A landscape with many valleys, sampled at points; each row gives a point and its height.
A ball rolls from a point to the lowest of its 2 nearest points, and stops where none of them is lower. Distance is the straight distance between rows; heights are no part of it.
(440): [3,-5,13,38,43,-26,-29,-5,-8,-5,1,-4,-6,-3,0,26,13,4,42,-10,7,-44,18,20,6,23,-15,2,8,9,-2,-26,36,31,5,-59,0,-13,8,-10,54,-29,8,-21,3,3,30,22,4,-4,-16,14,-2,-45,-35,-25,5]  h=475
(538): [25,-13,9,20,11,15,-13,24,-44,-5,-13,2,9,-7,-10,24,18,-20,-14,-11,-5,-6,-8,0,-17,-8,-5,0,7,40,-9,-6,-1,-17,32,-68,13,-16,-37,-3,-10,-35,-23,-4,10,-6,-1,38,3,11,13,11,-28,-30,-51,27,27]  h=23
(323): [-18,-6,-1,-15,-4,35,-7,-33,10,0,-23,22,-17,-11,-18,3,-34,-15,32,-3,-54,-7,14,-64,17,0,5,-14,21,7,48,-1,-15,-33,-21,0,22,-19,-9,-33,-12,20,7,-21,-2,-21,-1,-19,14,-19,-4,40,-21,11,7,9,3]  h=403
(619): [3,-3,-13,15,27,-41,-1,-21,-27,41,9,12,17,1,-10,-9,-37,27,-9,6,-8,28,9,6,-4,-6,19,22,28,8,6,40,-8,31,-7,3,-10,1,20,17,0,-13,-10,17,15,9,-17,-5,-28,38,-3,28,-3,-18,4,-19,16]  h=202
(768): [-33,-23,22,-9,15,3,20,13,6,-28,43,1,-19,27,9,27,11,15,14,-15,25,19,-20,26,14,15,41,-26,3,-8,30,-15,9,25,3,8,-5,55,0,25,-21,13,-24,-11,-28,-8,-19,-35,-6,-11,27,-15,19,-22,17,21,-13]  h=75
(835): [10,14,4,4,-3,-16,16,-6,-11,17,-13,-22,17,4,0,12,7,-4,-9,19,10,7,-7,0,-17,-15,12,-32,-20,13,-25,21,5,-6,-18,15,-7,0,15,7,13,-13,-3,-13,-10,24,27,1,-7,34,-16,3,-30,27,8,10,-11]  h=661
(59): [50,15,22,-20,-16,10,20,1,-6,32,-35,-29,23,-16,-9,31,-4,0,-31,20,7,17,-24,-21,-13,-35,19,-16,-15,2,-26,19,9,-35,2,20,8,-13,1,10,-12,10,-21,-1,2,-6,26,5,-22,48,2,17,-53,42,-9,16,-11]  h=645
(516): [-35,2,-29,-3,-5,-8,-4,-11,16,-22,14,18,-2,-16,0,-31,-2,33,-4,-23,9,6,7,15,10,8,-12,4,25,-29,-16,7,13,-9,5,25,1,-5,9,-26,45,-14,41,33,12,15,-1,4,8,-18,-16,-6,38,-19,16,-13,-12]  h=63
(869): [15,-7,2,12,4,-15,16,19,-48,-4,37,-8,25,15,-3,48,22,18,11,-24,37,-1,-40,4,-30,-5,24,-48,-23,8,-3,2,23,0,-1,-13,11,25,7,10,-29,-5,-14,-5,10,-11,33,-7,8,45,42,-11,-17,-10,-19,35,24]  h=235
(321): [-29,5,11,-8,13,16,-25,19,10,-44,22,2,5,19,24,3,4,-5,32,-29,0,-9,15,23,4,27,14,-27,-21,-15,18,-14,20,-22,17,-30,35,21,-7,-28,13,-21,2,-7,-19,15,19,-10,2,-33,18,-22,9,-45,2,7,-18]  h=180
(385): [63,-7,21,15,-33,16,-5,-3,-13,22,-13,-3,25,26,11,25,8,-37,5,36,22,-35,-20,-25,-21,-41,-21,-23,-45,26,-12,16,-10,-18,-15,-26,-1,-24,-11,8,-18,8,-12,7,0,-18,43,-15,-3,11,25,-22,-27,40,-8,-26,34]  h=201
(35): [13,3,8,5,-2,1,-6,10,46,-8,-19,-32,-21,13,8,-2,52,-10,-5,50,17,-43,19,34,5,-2,-30,-7,-36,-5,-22,-22,23,30,5,2,-4,2,-22,-27,32,-5,-8,-9,13,-11,2,14,16,-39,-30,-13,21,27,18,-11,-21]  h=528
(268): [-18,10,33,6,2,6,11,-19,17,20,7,-1,-18,19,-20,2,-14,13,-25,23,40,12,-4,0,10,-9,8,-13,-21,-19,27,-7,13,33,-2,20,8,15,12,13,-5,31,11,35,-17,-11,3,5,-6,-3,5,-31,-4,26,51,-9,21]  h=191
(629): [2,-8,-10,31,15,-18,-32,11,-8,-15,-9,15,5,-12,8,-14,0,-9,17,-11,-1,-11,29,34,14,16,-27,25,16,8,-18,-9,5,9,22,-42,-10,-15,6,-12,37,-37,9,8,8,16,7,27,12,-17,-17,16,11,-30,-29,-41,-2]  h=450
(845): [1,1,-10,-3,-7,22,-8,34,11,-26,4,18,-26,-2,-2,-12,6,-18,8,-8,12,40,23,-2,50,0,31,-10,21,-3,-3,0,-9,14,10,9,-23,18,-13,-15,2,-2,3,-16,-13,-15,-10,13,-15,-20,4,-2,38,36,-9,12,-35]  h=277
(939): [8,10,29,0,-6,2,5,18,-1,0,-34,6,-11,-23,-17,27,25,18,-35,-17,18,41,0,22,30,-10,42,3,11,-26,-31,-5,19,8,38,27,-28,28,11,51,-4,14,14,-4,-15,6,25,33,-24,15,-26,3,-22,41,23,7,-46]  h=199
(309): [20,-4,14,-24,4,28,-24,-27,47,-19,-25,17,-7,-50,25,-6,1,-10,-1,-10,-34,7,23,-22,17,12,-3,25,29,-18,9,-5,-9,-19,1,8,-8,-19,-16,-10,45,18,23,-30,17,-4,-14,-2,10,-31,-25,30,3,-7,8,-4,-57]  h=81
(39): [-14,-20,-4,14,-4,16,9,12,13,11,-26,-13,-4,19,19,-41,1,-13,-5,21,-27,18,28,13,22,-29,17,25,-7,3,-21,37,-46,5,-6,29,-27,-7,17,19,-25,-21,-15,-7,-44,24,-47,-7,-31,-11,1,8,12,20,9,-21,-43]  h=357
(685): [22,25,-2,-22,3,-20,4,-6,12,19,22,-24,26,-11,31,-25,5,16,28,-9,1,24,14,-30,25,-25,28,9,22,-12,27,42,-10,7,-47,39,-4,-9,12,12,35,34,35,-8,12,7,18,-30,19,11,5,-9,26,17,11,5,-28]  h=119
(214): [4,3,-5,-24,4,4,-12,-40,36,4,2,-5,-12,-18,7,-1,-8,14,21,28,3,-17,24,-19,22,10,-24,9,13,8,32,-7,20,33,-19,-4,-7,-19,-22,-29,44,37,25,-2,53,-24,13,7,40,-17,-21,8,21,19,19,-1,16]  h=480
(224): [-19,4,-19,12,-14,10,17,2,-4,44,-13,4,3,26,-21,-28,-37,-11,-21,28,-17,7,9,-27,-12,-43,-14,5,-7,3,11,36,-42,-12,-25,31,0,-9,13,-16,-47,-16,-13,20,-14,0,-23,-12,-14,6,1,7,-16,24,13,-10,35]  h=284
(720): [28,9,39,-39,10,-2,-9,-33,53,-19,-18,-7,-17,-43,7,15,15,1,-22,22,-17,7,0,-12,-10,12,4,13,11,-8,6,-30,16,6,-11,16,-12,3,-20,19,43,31,8,-56,19,-11,-20,2,12,-10,-26,19,-10,4,20,24,-45]  h=22
(270): [52,20,-4,3,-24,28,-9,9,22,37,-15,-15,-2,25,4,-2,-21,-32,-16,40,4,-9,-9,-45,1,-47,-15,-14,-25,16,8,11,-21,-7,-18,-9,-13,-16,-15,-30,-23,13,-19,-4,7,-28,25,7,8,-12,8,-5,-3,73,-11,-6,31]  h=166
(874): [1,15,-7,4,-4,11,-7,-10,34,5,-11,-10,-21,17,0,-12,6,-11,4,48,28,-46,29,10,15,4,-36,8,-26,-2,17,-13,13,34,-7,-12,-1,-17,-32,-42,32,6,14,22,20,-36,8,17,27,-39,-18,-14,28,24,17,-27,17]  h=506
(28): [-9,-14,-30,9,-5,-29,-3,2,-1,-27,23,8,-7,-3,-14,8,12,10,14,0,-13,2,-23,-3,-11,20,4,-34,22,13,-12,-19,29,16,1,5,-18,23,-5,-27,28,-30,-5,-21,23,12,-7,-17,-5,7,-12,28,26,-6,-29,35,-11]  h=377
(320): [-18,0,7,-12,7,26,-18,-31,10,-19,4,11,-10,-6,-8,-2,-11,8,13,8,-16,-20,2,1,-25,18,-38,5,-19,14,33,-45,38,4,24,-54,31,-15,-35,-36,15,8,11,-8,50,-21,5,12,22,-28,-30,14,-23,-38,-17,3,19]  h=473
(260): [-20,-2,-13,2,-12,15,10,6,17,15,-31,5,-9,6,-16,-46,-20,-21,-11,7,-47,18,22,-26,9,-39,5,15,15,-3,8,36,-43,-25,-15,43,-6,-10,24,-17,-29,-5,-6,-4,-31,17,-33,-6,-20,-9,-15,29,-3,25,5,-4,-21]  h=321
(681): [-36,-5,1,1,-7,19,8,24,-18,-7,29,23,-17,28,-3,-11,-12,2,0,-26,21,-1,-6,28,7,25,-8,30,-12,-13,-8,-28,-8,-1,13,3,-9,27,19,22,-54,17,-7,34,-30,-9,-22,10,-3,-24,36,-46,26,-23,5,-25,23]  h=214
(655): [-33,4,-1,-22,-3,4,5,37,13,-14,31,-2,-19,13,5,-39,16,24,-31,-37,20,31,-18,23,11,-3,-8,30,4,-30,2,-8,-8,15,19,41,-24,33,4,10,-30,24,5,37,-4,-6,-43,4,-13,-20,20,-25,38,1,2,3,4]  h=254
(734): [4,-3,0,-12,20,1,14,13,19,-10,48,-25,16,28,33,-11,11,21,25,-5,8,13,-19,17,11,-12,25,-19,-13,8,24,16,13,20,-37,15,4,31,2,-5,6,14,-19,-11,-5,1,-11,-42,9,1,37,-18,18,-13,10,18,-18]  h=31
(346): [-28,-18,20,19,26,-45,2,-14,-31,-10,-11,4,-14,-28,-24,32,-3,23,3,-16,14,-31,-13,14,-23,23,-36,4,22,-7,-6,-61,51,22,24,-42,10,-8,4,7,33,-31,1,-30,42,-11,11,41,-2,-11,-32,13,-3,-37,-21,-6,39]  h=502
(456): [15,0,-28,4,-2,-10,-16,-8,9,-20,-5,13,33,-42,18,-18,10,1,6,-12,-49,32,4,-7,-8,-5,22,-2,27,-15,-26,36,-35,-42,1,32,8,-8,8,-37,28,-43,15,-13,8,31,-8,-1,-15,-5,-28,59,11,7,-15,31,-37]  h=588
(77): [-18,3,7,-7,-11,11,-1,-4,15,-37,1,-10,-8,5,-16,10,8,5,1,19,-17,-42,-29,22,-34,13,-37,-33,-20,10,0,-57,51,-6,23,-32,30,-4,-32,-46,11,-18,-1,-25,34,4,20,11,16,-33,-39,6,-18,-16,-22,18,0]  h=497
(27): [8,-22,7,-7,21,-9,24,4,-35,-18,-16,3,-1,-31,-17,47,16,8,-38,-40,5,-3,-28,1,-30,-10,-6,8,21,35,-20,-14,6,-33,42,-38,10,-14,-19,27,-19,-14,-26,6,8,-8,-14,10,-8,33,21,14,-40,-39,-31,34,35]  h=79
(192): [-35,-13,46,0,-5,8,25,-15,-3,-10,-25,15,-31,-6,-13,27,8,11,-25,-28,11,26,-3,17,16,18,24,-4,8,-34,-11,-7,-3,11,29,47,-33,11,14,76,-19,13,16,-16,-34,14,-15,-8,-27,-13,-21,-9,17,3,43,13,-53]  h=156
(347): [-23,8,-5,0,6,10,-7,1,-18,11,-23,7,-2,-11,-7,-18,-17,0,-27,2,6,-6,8,11,-27,-14,-52,26,-4,7,-22,7,-11,-26,4,-14,-10,-29,10,5,-5,-3,24,30,0,0,-1,32,11,-1,-9,-21,-20,-7,9,-20,29]  h=120
(123): [51,12,17,-15,37,-4,-24,2,23,16,2,-25,24,-6,43,-22,3,13,-8,18,-20,5,3,29,0,-10,7,37,21,17,15,14,-2,8,-11,-10,-11,-7,-16,-22,23,1,-32,-20,15,24,-25,1,5,-2,5,44,-12,-22,-20,-5,-26]  h=542
(1004): [41,30,4,-18,-9,-15,-4,1,28,28,-6,-23,12,-19,11,-2,20,12,-7,4,21,30,-3,-36,16,-37,4,8,6,-17,-6,22,7,21,-28,30,-14,2,16,24,41,43,21,-3,23,-19,24,11,18,24,-2,-20,5,55,4,16,-3]  h=158
(970): [6,18,-9,-24,9,8,-2,-2,10,1,39,-26,21,-5,27,-26,-15,17,39,-22,-6,0,-5,-27,13,-8,29,-17,9,-14,48,30,-6,-17,-46,16,19,-4,-2,-26,12,20,9,-1,2,14,8,-36,12,10,28,-8,12,-10,-2,22,-11]  h=77
(976): [-18,9,18,-3,7,10,0,-16,9,7,-6,-17,2,2,40,-3,17,15,43,-19,-4,-21,19,7,31,-4,16,14,-12,-9,8,23,-12,-5,-15,6,7,-17,34,62,25,18,28,-8,-35,22,7,-26,13,-5,9,-42,5,-25,24,-18,-45]  h=349
(252): [-35,-22,-18,14,-4,0,20,-27,-10,-16,-20,25,-25,3,-21,19,0,-8,34,23,-9,-34,18,15,-4,36,-21,-16,-12,24,-27,-28,7,9,-2,-11,-19,-12,7,7,20,-20,12,7,-23,-2,4,-7,17,-9,-12,-9,22,-8,22,-27,-1]  h=385
(625): [8,-17,-18,-2,-40,26,41,14,-30,1,-39,1,-11,-18,-24,26,-6,-26,-19,-3,-15,-18,-15,-21,-7,4,0,-1,4,11,-25,-12,-11,-55,4,16,-2,-20,-4,6,-70,-5,-4,19,-15,-10,23,-14,-12,33,-5,1,-36,31,-1,20,17]  h=602
(818): [-21,30,-25,15,18,-37,-19,-12,-13,29,19,25,9,5,-18,-22,-62,7,17,24,23,2,63,4,45,7,5,15,20,-12,20,17,-16,24,-9,12,0,1,8,-10,30,-11,16,36,28,1,14,9,1,0,-15,-15,26,-8,30,-51,14]  h=530
(176): [-42,11,-37,-8,-6,-28,7,-3,-7,-9,24,22,7,7,-29,-25,-21,19,-3,-8,36,-21,15,5,-7,22,-40,6,-3,-45,-49,-32,21,-10,-7,1,19,19,15,-21,20,-31,22,25,22,12,-2,36,16,-29,-14,-33,34,-10,2,-17,24]  h=123
(534): [-12,6,23,2,35,0,-31,9,8,-1,8,23,-2,-14,11,-4,9,1,-7,-72,11,29,-4,13,18,38,21,30,22,-31,39,5,-3,21,38,-17,-1,8,-2,33,-6,33,7,10,-15,4,-13,-7,-21,-14,29,8,-4,-58,-9,0,-7]  h=283
(198): [-14,-28,16,10,6,0,8,-28,-11,52,2,2,2,16,3,-12,-20,25,-8,22,-27,-2,-6,-7,-14,-11,-2,22,1,30,19,30,-29,12,-19,3,4,-10,34,23,-30,12,-20,28,-24,3,-28,-32,-11,26,29,6,-4,-14,25,-17,28]  h=242
(526): [-34,21,-17,-6,-15,11,-12,3,16,-2,-17,20,-8,-22,-2,-35,-6,-7,-22,-26,0,16,16,10,-5,-11,-25,9,8,-28,-15,14,-15,-24,13,18,9,-15,13,-25,15,-6,41,28,3,14,6,40,-3,-14,-24,-14,-5,19,12,-10,-10]  h=121
(530): [-33,1,-4,-21,-16,49,-20,-33,23,-12,12,19,-15,1,-11,-11,-29,-16,3,9,-23,-4,7,-25,-3,13,-17,-3,-7,-6,47,-14,3,-10,10,-10,35,1,-26,-56,-4,27,10,2,21,-19,-17,-4,10,-28,-17,5,-10,-14,20,3,15]  h=440
(416): [-15,5,38,7,20,17,-16,-33,-3,21,-21,-10,4,-3,19,6,-3,6,22,6,-15,-22,15,3,-1,-3,-7,11,-21,13,13,23,-7,-8,-7,-12,16,-38,28,31,34,29,21,9,-37,11,12,-1,-1,2,3,-19,-32,-17,36,-34,-14]  h=376
(872): [-29,-5,-20,25,-9,3,-21,9,-5,-38,-6,25,-15,25,-10,-12,-15,-22,27,19,12,-14,45,29,15,28,-16,3,-4,-7,-29,-28,8,-4,24,-21,-7,7,-9,-28,36,-47,15,7,-19,-2,-8,14,-3,-40,-19,-7,39,-9,5,-38,-16]  h=418
(434): [18,-26,18,2,-18,17,25,-12,19,25,6,-12,13,20,20,-5,4,-3,13,23,-33,1,-24,-29,7,-29,16,7,-11,31,11,11,-29,12,-39,22,12,-8,24,31,-36,27,-34,5,-34,-8,-25,-40,-5,23,46,4,0,16,4,4,1]  h=273
(676): [-39,-5,23,-4,22,-16,-4,-8,7,-12,23,16,-2,12,-12,7,-17,-9,-23,-33,-4,6,-17,25,-34,56,-5,7,-3,-22,15,-40,4,10,30,-12,10,36,-21,11,-35,-7,-37,-1,1,4,-55,-8,-18,-21,6,-6,1,-63,-11,-2,16]  h=206
(312): [-12,-9,30,4,26,-3,-7,-6,-16,1,11,16,-1,19,-8,17,-6,3,-16,-11,16,-16,-16,29,-33,24,-22,12,-17,2,2,-38,9,5,22,-39,10,16,1,30,-19,4,-21,10,-14,-8,-23,18,-2,-4,15,-28,-8,-51,-4,-22,29]  h=172
(56): [20,3,-3,-2,-34,13,20,8,4,0,3,-3,-10,18,3,-3,-14,-35,54,18,-13,16,23,-53,51,-22,38,-23,2,1,20,19,-31,-10,-56,29,-9,-5,-9,-6,-6,5,8,-49,-29,-9,15,-36,9,-7,23,-5,27,56,5,8,-18]  h=338
(573): [-25,2,3,21,20,-23,-9,9,14,-26,5,36,2,-3,6,-13,-9,2,-20,-59,11,33,-6,42,6,53,28,14,21,-38,2,-9,-1,18,47,-6,2,36,1,5,4,-22,-19,-5,-5,26,-36,-10,-26,-34,15,14,15,-55,-18,2,-16]  h=246
(286): [45,-1,-1,19,-11,-5,-8,23,-40,14,22,-4,26,24,14,17,7,-17,7,-15,41,-3,-22,-31,-7,-29,5,-23,-18,2,13,30,-8,-2,-10,-30,14,-10,5,10,-17,11,4,18,-3,-24,36,4,13,26,33,-27,-18,23,-12,13,30]  h=232
(196): [10,7,45,6,-15,35,-12,4,1,28,-15,8,3,34,-7,6,-25,-6,-28,31,35,-4,-11,14,-2,-21,-1,-9,-33,-19,15,6,3,1,11,-12,14,-2,15,-3,-30,23,0,25,-29,-8,21,18,-15,-6,10,-39,-41,33,22,-31,13]  h=157
(529): [-11,-22,-35,-7,-8,-13,18,12,0,8,35,-9,-6,0,10,-43,1,28,-20,-23,-12,12,-22,12,-3,-7,-18,33,11,8,-8,17,-14,16,-6,18,-25,1,21,4,-27,15,-11,45,18,-2,-47,-23,8,11,17,-9,43,-11,-15,-3,14]  h=220
(371): [34,-26,-31,6,-48,11,21,15,-33,-21,-11,-30,-8,-8,13,22,67,-36,29,10,-15,-27,-17,-14,-12,15,-10,-3,-26,31,-46,-18,-15,-24,-3,10,13,0,13,54,-32,16,-17,-14,-18,-1,16,-45,17,24,26,-11,7,-2,-27,-9,8]  h=334
(283): [-29,9,6,1,3,9,-13,12,33,-10,-1,-7,-7,30,23,-60,7,-3,-34,0,7,22,22,44,-3,-7,-2,22,-15,-30,6,29,-22,-4,3,37,-4,12,-2,-9,-9,-32,-2,9,-31,35,-45,-8,-26,-33,-1,-9,11,-9,25,-16,-44]  h=393
(647): [47,2,-9,-19,-40,19,31,39,-19,13,-38,-16,-2,-28,-19,15,8,-26,-39,4,-14,21,-8,-47,1,-21,17,7,-3,-3,-20,22,-27,-50,0,32,4,-15,-5,2,-50,5,-10,-2,-6,-13,19,6,-23,35,2,16,-42,55,-12,32,5]  h=625
(170): [24,-6,-14,-10,30,-31,4,12,-32,11,14,2,11,-35,-9,15,14,24,-32,-42,17,16,-32,-15,-26,-25,-13,11,30,21,-20,15,9,0,7,-18,-9,-6,-11,25,7,2,9,10,37,-18,0,26,-5,42,13,16,-24,-8,-21,34,37]  h=132
(368): [-14,-19,-23,8,-24,-7,26,5,-18,-19,-2,-13,-10,-12,1,11,37,-15,19,-10,-7,-27,-12,8,-19,20,-26,-7,-17,17,-44,-11,-6,-12,1,9,-15,-8,18,32,0,3,12,14,-6,3,10,-18,27,10,-5,-24,19,1,-2,-5,2]  h=354
(853): [23,3,-39,13,-11,-4,-10,6,-13,-26,13,7,-4,7,-14,13,4,-18,30,14,6,-3,-3,-38,10,11,10,-32,22,20,-5,-24,30,22,1,-38,-10,2,-29,-30,10,-16,12,-18,28,-16,31,25,6,5,-25,24,22,36,-44,39,15]  h=347
(691): [-8,20,34,2,12,13,-9,3,-23,19,-19,20,12,10,-20,21,-44,-1,-31,2,37,-4,-11,4,-11,0,5,-4,-26,-29,3,-6,15,-33,16,-23,30,5,6,17,-37,1,2,14,-29,10,26,33,-20,13,4,-33,-65,-2,26,-14,19]  h=122
(763): [14,-2,-5,17,-12,-13,17,-38,-18,12,13,-31,30,17,16,14,27,-4,39,20,-10,-26,-10,-16,-26,-4,-2,-35,-48,26,-9,20,-1,-3,-45,15,22,-11,18,32,11,7,12,-12,-19,28,33,-48,-1,26,20,-15,-28,8,17,-15,-8]  h=676
(753): [-18,13,-29,7,4,6,-29,-13,-6,4,-12,28,28,-29,-1,-18,-31,1,-5,0,-45,26,9,-13,-19,-8,3,6,25,-5,-4,30,-30,-47,17,4,18,-10,1,-44,10,-39,6,8,30,28,-11,11,-19,-7,-33,53,-17,-25,-21,8,-2]  h=611
(617): [33,-1,-9,33,13,-3,-28,24,-42,-15,-3,-6,28,-5,3,22,24,-25,14,-23,5,-2,15,2,-10,13,14,-21,-9,20,-9,15,-2,-18,24,-42,19,-13,-11,-13,14,-50,-2,-15,-7,21,43,34,11,19,4,3,-18,-10,-44,18,-2]  h=76
(999): [-18,-4,6,16,25,-26,-3,-1,-2,28,11,26,2,8,-15,-7,-15,26,-36,-10,19,44,5,18,11,8,32,24,17,-12,-1,4,-7,63,18,14,-32,32,15,34,-9,-6,-10,11,-9,-3,-38,13,-31,7,3,19,14,-11,19,-11,-3]  h=161
(76): [-10,20,-10,4,10,-38,-7,-33,11,31,20,6,1,-15,-14,-12,-40,32,-10,38,14,-2,31,-9,20,1,-8,7,18,-11,49,14,9,43,-21,11,11,-10,-6,-25,38,10,22,34,56,-8,10,15,16,11,-24,5,9,-7,31,-22,32]  h=507
(189): [-14,-8,10,-6,24,12,-8,8,-10,5,13,10,-2,7,34,-20,3,9,20,-49,-6,11,9,20,39,17,31,26,10,-13,35,19,-23,1,15,0,-2,-5,25,31,-14,13,11,8,-31,12,-25,-29,-12,-6,30,-13,14,-54,1,-14,-28]  h=315
(940): [-4,0,-5,12,-20,-22,24,14,7,-22,-39,-15,-28,10,-26,21,26,-11,-15,39,21,-34,8,42,-15,0,-23,-29,-8,-5,-55,-46,42,10,19,7,-27,14,-19,-19,1,-33,-10,-10,17,3,24,45,10,-3,-48,1,7,33,4,-15,-13]  h=551
(975): [48,20,-13,-22,8,-23,-17,-12,22,2,-6,-20,39,-33,37,-23,6,-11,-2,16,-50,7,1,-1,-30,-8,-7,28,30,27,-19,15,-25,-23,-21,22,-4,-23,-20,-29,30,-5,-17,-19,28,31,-17,-3,8,7,-15,61,-4,1,-34,11,-30]  h=564
(462): [17,10,-24,7,-24,9,1,-23,3,3,-13,-2,-3,1,-14,6,-9,-46,50,14,-40,-22,7,-68,3,0,-7,-21,12,23,33,3,-38,-31,-39,15,11,-22,-3,-27,-13,1,4,-27,-11,-12,11,-43,21,-7,5,26,4,36,7,5,15]  h=373
(954): [-8,-24,-8,-9,6,-12,16,-23,13,-14,-2,2,-4,-24,5,5,25,16,-6,0,-40,-1,-17,17,-21,15,-9,1,13,27,-15,-25,11,9,17,-10,-14,2,-10,0,16,-9,-22,-21,10,5,-32,-20,-2,3,-10,39,-2,-18,-15,17,-7]  h=404
(114): [28,6,26,18,40,-20,-33,7,20,22,14,-21,16,28,15,-11,2,12,-20,34,14,-14,-2,48,-7,0,6,25,-12,6,17,4,18,59,7,-28,9,9,-13,-22,16,-26,-38,-11,5,5,-26,6,-17,-9,-10,18,-2,-32,-11,-35,-1]  h=519
(445): [2,-22,22,24,40,-38,-10,-10,-9,10,15,-4,5,27,5,16,1,28,22,29,11,-30,8,36,11,33,5,14,-2,17,15,-7,22,67,2,-29,-13,6,10,12,31,-22,-24,-12,-1,1,-12,-10,-1,0,-1,15,22,-36,6,-36,2]  h=499
(892): [19,1,-30,15,-23,5,-4,39,-16,-18,5,5,-5,18,-7,-1,17,-37,42,-3,17,11,12,-2,32,1,17,-19,-8,18,-30,1,-5,10,-4,-16,-21,-1,-2,-17,4,-11,11,-4,-18,-16,30,14,16,-4,1,-16,34,41,-24,3,-3]  h=313
(52): [-6,-4,-16,-11,2,7,-25,-11,2,14,5,17,17,-15,-8,-34,-41,4,-20,10,-59,22,2,-10,-20,-9,-4,16,15,13,22,10,-23,-19,15,-16,21,-10,-20,-42,-23,-10,-27,-9,46,4,-40,-8,-5,7,-9,47,-21,-30,-24,-1,20]  h=633
(136): [20,1,-28,-23,4,-17,-3,25,-6,3,32,-14,17,-30,14,-28,20,21,-23,-43,-5,19,-26,-14,-10,-12,-11,21,25,12,7,33,-9,4,-7,5,-12,-6,0,-4,-10,22,-2,23,30,-4,-11,-12,5,25,18,12,13,-10,-31,22,15]  h=179
(670): [10,13,-1,-21,-5,-8,15,14,5,7,-16,2,-20,-35,-16,23,35,23,-24,-16,23,22,-15,-18,24,-5,12,0,21,-15,-30,-12,25,19,19,25,-30,15,10,39,23,32,18,11,16,-21,30,30,-4,34,-22,-3,-3,39,1,16,-9]  h=198
(377): [3,-8,-4,27,-30,14,21,12,1,25,24,-19,7,48,15,0,-10,-8,51,11,-1,6,9,-23,33,-35,21,5,-14,15,26,34,-37,10,-45,27,-6,-14,28,18,-19,18,0,9,-33,-19,5,-45,0,-1,31,-19,22,35,9,-16,12]  h=303
(1019): [31,19,4,-34,-17,22,7,-7,47,-25,-10,-14,-19,-20,8,9,-5,-11,-3,35,-2,-6,0,-17,9,1,7,-36,-8,-12,5,-25,24,-9,-20,10,2,8,-31,-31,21,22,4,-43,13,0,22,4,19,-10,-19,-11,-1,41,11,35,-25]  h=80
(232): [-37,-33,31,13,19,-13,22,-23,-7,-4,5,9,-20,7,-6,26,-1,16,-11,-11,8,22,-14,26,6,26,24,0,11,-4,0,0,-7,40,20,22,-36,26,20,68,-11,6,-18,-5,-23,-2,-42,-28,-21,-11,7,9,24,-24,36,8,-27]  h=118
(188): [36,-22,-7,-11,-22,14,31,12,-7,-1,4,-23,6,-9,28,5,40,-13,8,-15,-48,-8,-17,-29,-6,-3,11,20,-10,26,-8,8,-37,-26,-17,27,14,0,14,38,-48,26,-27,-10,-30,-1,-29,-44,7,27,44,10,0,-10,-42,20,3]  h=302
(126): [-14,15,1,3,21,-14,-7,-4,-38,32,-5,10,25,0,-12,-13,-40,21,-33,-20,25,-7,-4,-4,-37,-26,-24,19,-2,-14,-18,25,-6,-27,-6,-16,9,-8,23,42,-12,-1,15,34,-7,0,-7,26,-12,24,14,-34,-36,-25,17,-9,40]  h=70
(191): [34,24,10,-23,-8,34,-4,2,17,1,-1,-15,4,15,11,18,-14,-15,2,28,-14,-1,-20,-31,3,-9,18,-26,-11,15,23,-12,11,-7,-16,-17,21,-5,-28,-38,-14,22,-15,-36,-2,-16,29,7,13,10,17,2,-19,32,-7,28,11]  h=124
(495): [-31,4,-15,-12,-9,-39,24,14,-15,-16,11,0,0,24,-39,13,-12,25,-11,10,55,-33,-16,32,-39,8,-44,-19,-12,-39,-33,-50,40,-17,-7,-8,11,24,-2,-20,-17,-16,1,7,37,13,24,39,20,-20,-15,-39,4,-2,12,1,33]  h=167
(8): [-20,5,12,-18,-14,28,0,2,21,-22,17,8,-37,8,-25,-12,-2,-16,-5,-10,28,25,14,-2,34,11,17,-13,1,-34,36,-2,5,5,0,26,2,19,-19,-4,-15,31,31,-2,-28,-11,5,0,-12,-29,1,-31,11,26,31,5,-16]  h=233
(595): [-19,4,-15,8,13,9,-14,4,-30,-13,-4,9,16,4,12,-2,-5,-20,32,-16,-22,3,26,-4,2,18,19,-19,-21,7,7,26,-22,-33,5,-21,26,-4,9,-24,5,-33,4,-14,-36,25,19,-3,-5,7,13,7,-12,-23,-8,8,-12]  h=130
(250): [2,0,-6,-14,-35,26,23,11,2,-20,-49,-3,-33,-22,-28,21,14,-11,-23,22,-2,-13,-16,18,-7,4,-11,-8,-3,5,-36,-36,30,-32,25,-1,-16,-3,-22,-14,-22,4,-2,6,9,-9,17,11,5,12,-39,1,-13,37,7,9,1]  h=574
(934): [4,-6,0,-1,-7,-32,20,32,-30,-21,13,-15,3,4,-12,42,22,17,0,-13,30,-30,-41,19,-34,-6,-20,-44,-2,3,-23,-32,41,-4,5,-20,-7,18,-7,-2,-18,-9,-13,0,30,-9,33,14,19,16,-2,-23,-12,-3,-19,23,28]  h=207

Call two points neighbours if one is among the 2 nearest of the other. Go from one point of each pair to the other, from neighbour to neighbour, staying as low as possible. Name the highest point that can't be avoided.
(538) / (312) | (655)
(516) / (126) | (526)
(720) / (126) | (869)

For each start below, name the point where the ball stops.
(892) | (126)
(59) | (214)
(286) | (720)
(976) | (312)
